The views of a scene show one set of named points, each view turned or mirrored, shifted and resized as a whole, with a little noise and some points left out.
(in the rows, 128 means zero)

Scene 1
View 1
J_778: [106  65 182 111 122 102 165 132  96 124 142 146 177 155 141 155 115 106
 111 109 131 133 139  78 143 145 114 153 104 153 131 115 119 167 106 132
 118 151]
J_346: [ 73 120 118 114 177 100 127 129  95 130 157 133 141 122 141  74 114 103
 130  84  62 127 162 126 161 117 119 138  85 154 134  87 126 110 138 132
  84 160]
J_352: [ 82 100 139 112 151 106 135 159 130 136 127 137 153 137 136  73 138 119
 157  88 126 120 155  95 121 140 100 139 112 138 137 136 112 150 116 116
 104 148]
J_552: [115  98 151 129 134 116 171 154 114 131 129 136 162 155 122 150 120 110
 119 126 132 153 125 110 128 148 117 158 112 107 150 135 124 140 120 139
 120 138]
J_687: [117 141 111 119 168 121 155 139  97 121 170 132 150 160 125 138  89 102
 105 119  91 195 129 159 155 131 150 156 109 100 141 119 142 120 145 139
  94 149]
J_990: [144 133 122 109 148 129 176 160 108 111 166 138 161 190 118 171  85 105
 100 134 137 225 107 162 134 140 156 172 130  72 132 163 152 146 135 136
  98 151]
J_228: [100 100 139 123 147 112 147 134 105 129 135 132 160 135 135 119 123 107
 121 108 102 135 145 113 146 139 116 146 105 132 148 114 124 130 128 132
 109 149]
J_521: [ 75 133 103  99 180 101 115 139 105 126 177 136 145 144 150  58 105 108
 138  71  83 152 165 129 158 119 127 141 107 151 115 104 133 134 136 116
  70 163]
J_867: [125  86 161 120 124 115 178 151 116 128 128 145 174 166 123 165 117 115
 117 127 149 163 124 107 123 155 119 164 119 101 137 147 123 163 113 134
 123 145]
J_621: [116  80 163 114 130 111 165 150 120 126 131 147 171 161 130 141 126 115
 129 112 149 144 136  91 121 157 106 152 117 124 137 149 119 167 107 125
 117 144]
J_644: [ 80 123 114 137 164 113 140 161 139 151 107 122 139 108 125  68 153 121
 158 105 106 107 149 112 122 136  96 134 101 125 161 126 116 110 130 128
 107 140]
J_954: [112  94 156 136 134 121 176 167 134 146  90 125 162 127 116 136 151 122
 133 134 141 125 121  97 105 153  96 151 116  97 167 151 110 128 110 141
 133 129]
J_449: [105  76 171 131 127 110 166 148 120 135 110 137 169 131 128 135 141 118
 131 119 136 116 134  79 124 152  95 152 107 127 155 136 107 142 110 134
 132 136]
View 2
J_990: [113 172 115 172 177 148 103 172 106 111 171 140  46 105  68 114 142 130
  97 124 187  73  96 147 133 205  93 115 172  77 122  87 152 181 172 104
 141 165]
J_778: [ 95 167  92 183  82  72 102 111 127  62 116 133  83  98 151 136 140 125
  81 116 136 120 177 178 163 164 152 119 120  82 108 147 125 171 136  99
 113 151]
J_954: [107 101 107 172  95 105 104  92 127 131 109 124 100  96 101  97 131  87
 101 141 119 133 109 150 128 169  93  92 112 112 122 120 160 109 120  80
 102 166]
J_449: [ 98 127 100 172  76  90 106  90 135  92  98 131 100  98 130 117 140  99
  99 134 117 130 143 167 145 163 124  98 100 103 121 126 145 127 121  83
 105 162]
J_346: [119 200 117  98 131 102 140 105 180 102  80 115  70 162 140 169 161 142
 106  65 171 157 142 219 110 109 120 134 110 133 141  82 137 237 143 129
 135 139]
J_228: [108 167 105 138 115  96 118 110 148  92 101 129  78 128 122 136 152 116
 101 101 149 132 140 182 133 151 113 118 108 103 130 102 144 183 139 101
 122 150]
J_552: [104 145 111 171 116 115 106 123 116  98 133 137  80 102 105 114 138 114
  99 128 152 103 131 158 139 184 109 108 130  93 123 121 145 153 143  91
 118 163]
J_521: [123 196 110 118 139 122 127 122 181 104  94 107  54 155 148 154 146 166
  91  82 169 155 139 226 115 114 112 147 144 143 146  74 136 246 152 143
 137  98]
J_621: [102 136  94 186  91 102  90 118 121  87 120 129  78  83 131 115 135 124
  88 142 129 117 138 161 152 175 121 115 141  94 110 138 132 145 133  93
 108 139]
J_644: [122 120 113 115 106 115 123  76 180 138  61 108 101 132 132 123 134 111
 115 114 124 172 109 194  97 116  81 114 102 151 140  79 163 152 122 108
 120 128]
J_687: [115 197 118 138 171 133 124 151 130 115 149 138  54 138  91 142 159 135
 104  93 198 102 109 175 117 179  98 121 148  98 139  73 151 219 169 113
 149 165]
View 3
J_687: [152 105  91 113 156 145 151 149 108 157 123 125 160  80  57 139 113 132
  83  85 135 124 149 118 112 156 125 108 128  99 116 118 120 121 173 146
 124  87]
J_346: [170 109  86 121 146 175 142 151 156 179 153  89 141 106  58 147 121 138
  64 118 134 130 155 102 116 115  78  83  94 115  85 148 109  67 142 147
 129 129]
J_352: [157 133 103 139 140 136 108 147 157 165 158  97 123 118  85 122 132 151
  78 117 141 120 142 127 136  99 100  75  82 149 107 167 131  78  86 120
 138 137]
J_552: [140 101 111 124 149 105 138 149 110 119 135 120 127  87 114 136 117 125
 104 119 129  96 138 116 125 119 131 108 156 120 135 127 139 122 133 117
 132 101]
J_990: [140 105 106 119 152 109 142 150  83 135 119 142 155  74  82 136 112 131
 103  70 136 113 140 122 109 172 149 118 151  99 139 110 134 154 166 137
 128  65]
J_954: [139 103 127 125 153 104 130 158 137 108 149 128 115 109 122 126 126 137
 106 129 113  91 123 113 142  81 135 108 175 138 144 147 142 120 116  87
 150 122]
J_521: [166 123  87 129 146 163 124 147 142 190 149  93 142 104  53 133 123 149
  65 102 148 137 159 121 117 140  90  75  63 125  89 153 119  76 130 151
 126 122]
J_778: [159  93 104 131 141  97 150 141  97 130 146  80 109  87 136 142 109 112
 107 152 158  84 156 106 102 118  92  95 148 109 131 117 159  79 115 120
 130 118]
J_867: [140 111 108 137 142  96 126 145  99 131 131 117 126  85 116 130 118 132
 107 108 148 106 140 129 118 135 129 102 135 124 139 123 155 126 116 123
 136  96]
J_449: [145  98 116 128 145 106 138 156 130 116 155 105 107 105 134 136 124 127
 104 145 130  84 133 107 127  81 111 102 160 128 139 136 147  94 111 100
 144 129]
J_621: [142 116 117 137 143 100 127 146 117 133 150 108 108 102 122 126 122 135
 106 129 143  98 140 127 133 103 113  92 135 136 135 144 150 103  98 112
 141 125]
View 4
J_228: [104 121 127 145 140 143 126 160 137 159 129 126 100 141 122 151 138  87
 143 133 148 128 136  93 153 140 128 103 133 139 127 121 117 105 126 135
 114 143]
J_449: [ 93  94 134 144 115 124 125 177 149 145 140 120 116 143 114 141 135 113
 154 148 167 126 104  90 135 149 100 102 154 141 136 132 125 106 128 138
  84 109]
J_621: [ 94  97 136 145 110 122 124 171 165 155 148 122 104 150 122 140 151 110
 137 132 155 143 113 108 143 129  98 114 152 149 127 123 127 102 138 118
  93 102]
J_778: [ 89 105 131 143 118 138 125 183 157 167 169 131 102 134 120 151 160  85
 149 123 165 147  98  94 154 144 104 106 145 153 122 106 112  91 137 142
 102 107]
J_644: [120 119 152 140 148 137 117 154 137 145  94 115 124 154 115 125  99 135
 141 147 147 119 158  99 133 160 146  88 140 126 147 146 122 129 107 128
  94 162]
J_552: [102 108 117 146 122 127 129 155 146 144 132 114  94 148 126 143 152  94
 135 144 149 133 128  96 150 118  97 126 147 145 125 128 134 104 140 123
 104 109]
J_990: [116 119  95 152 129 125 135 136 147 148 108 105  68 155 146 157 176  70
 103 145 132 132 164 109 155  78  95 150 136 149 104 119 149  96 163  96
 140 110]
J_687: [130 137 109 154 160 144 132 129 143 167 102 122  60 147 148 168 166  55
  98 121 126 143 184 106 169 101 130 135 115 145 105 112 133  94 147 112
 158 154]
J_867: [105 106 127 149 118 118 125 159 169 154 138 118  93 156 130 145 157 107
 123 132 141 144 129 112 146 109  97 130 147 147 119 118 135  99 144 106
 111 102]
J_346: [118 143 141 146 166 160 124 153 136 179 113 134  96 134 129 149 129  80
 127 111 145 139 164  92 163 159 169  93 113 138 129 115  98 113 111 147
 132 188]
J_521: [125 143 155 143 167 158 119 147 160 186 110 135  92 139 133 149 129  95
 114  91 128 161 177 106 171 145 174 103 113 141 120 108  97 110 115 127
 137 181]
J_352: [111 112 166 146 133 138 116 165 165 159 125 125 116 151 115 128 116 140
 134 116 145 149 141 109 147 155 148  98 135 140 136 126 106 116 110 123
  96 141]
View 5
J_644: [128 127 149  90  80 137 121  96 124  92  67 165  99 126 101 182 105 133
 167 175  80 116 208 167 134 112 159 164 128 150 124  97 162  70 139 122
 161 119]
J_867: [178 127  87 158 149 126 131 150 126 103 155 112 153 130 141 123 113 116
 135 118  98  83 145 115 165 113 158 123 153 146 150 131 103  95  93  77
 119 123]
J_449: [154 131  88  96 101 124 118 147 139 110  90 117 132 140 101 139 133 104
 144 148 134  76 130 131 165 130 134 135 133 163 119 118 133 106  99 105
 123 129]
J_778: [170 115  48 121 110 102 102 193 153 105 113 104 142 153  92 112 148  91
 151 159 132  54 101  93 183 164 128 112 138 155 113 132 110 106  71  77
 105 121]
J_228: [154 113  99 123 108 118 106 144 127  80 113 147 109 150  94 150 110 124
 165 163  67  85 163 117 152 147 165 134 124 135 104 127 128  65 101  95
 145 125]
J_552: [167 137  90 139 134 128 140 147 126  94 133 125 136 135 120 132 115 113
 142 123 102  80 141 107 168 117 151 116 130 134 117 123 117 102  90 103
 114 138]
J_352: [156 109 127 112 100 130  99 135 120 104  96 137 124 140 112 157 108 129
 157 170  97 109 187 173 140 122 161 164 162 171 156 110 133  66 137  72
 150  93]
J_990: [185 139  96 191 171 133 157 143 119  76 206 128 146 122 147 118  88 134
 127  77  37  81 161  73 157 101 191  77 128  93 122 143 107  83  69  97
 122 139]
J_346: [150  89 127 122  98 111  72 146 115  49 120 175  86 161  71 165  94 149
 193 190  17  96 203 125 134 170 199 152 121 127 109 124 130  19 127  72
 178  89]
J_954: [143 150 105 104 110 128 156 113 138 111  83 117 134 125 134 153 121 108
 135 128 134  90 142 138 158  91 134 132 126 153 112 112 141 120 101 129
 107 145]
J_521: [168  79 136 152 115 127  72 145 105  56 149 171 107 148 100 157  76 156
 185 181   3 107 215 136 129 149 213 158 151 133 149 117 120   9 133  52
 188  79]
J_621: [170 119  81 129 123 123 120 160 132 109 114 111 153 133 122 128 129 116
 132 135 125  81 133 125 168 122 141 138 148 163 151 119 109 100  96  82
 115 118]
View 6
J_552: [140 131 134 143 121 149 129 107 132 134  86 149 137 122 133 130 126 122
 137 172 130 159 145 100 101 172 110 152 130 130 152 118 151 158 150  98
 143 142]
J_867: [152 128 125 126 120 148 145 112 150 112  82 143 159 121 147 127 113 134
 127 174 138 134 134  76 116 185 121 147 119 117 132 126 160 147 142  82
 136 132]
J_644: [103 135 147 152  79 156  91 160 125 126 123 122  81 127 190  90 124 117
 156 134 103 150 127 177 129 151 156 132  72  93 193 100 155  94 143 160
 160 145]
J_352: [144 124 121 143  73 149 126 159 151 129 124 115 116 129 201 114  98 133
 138 126 111 125 131 120 143 169 166 143  74  94 173 100 163 106 165 140
 158 137]
J_778: [161 127 115 155  91 144 150 117 150 166 104 133 143 120 147 172  91 129
 104 138 154 155 155  75 103 168 117 167 119 134 148 101 151 176 200 103
 160 144]
J_228: [118 131 127 160  97 154 102 131 121 142 102 129 116 141 162 142 114 135
 121 123 125 142 125 126 118 177 120 162 117 106 162  84 161 151 170 122
 169 158]
J_954: [138 128 141 143 112 137 116 107 131 136 100 141 117 102 141  97 128 110
 163 191 135 178 167 145  99 142 135 124  93 134 172 135 137 136 143 118
 119 139]
J_621: [165 124 119 136 100 140 149 114 160 142 100 134 144 113 150 138 101 120
 129 172 145 154 157  86  99 170 139 149 109 131 151 120 151 154 162 100
 138 141]
J_687: [ 92 138 136 144 146 178  92 110 100  83  72 147 135 162 147 142 154 147
 113 135 113 124  84 100 129 206  88 173 169  79 128  92 174 155 113  78
 176 152]
J_449: [150 128 122 154  90 141 133 119 141 165 119 127 122 110 155 129 105 111
 142 157 141 173 166 118  97 142 135 142  95 142 179 117 139 149 183 123
 145 137]

Which points are out of place in each view (at most two, in the order of its rows)? Write none if all are in place.
view 1 | J_990, J_867
view 2 | none
view 3 | J_352, J_621
view 4 | J_687
view 5 | J_778
view 6 | none
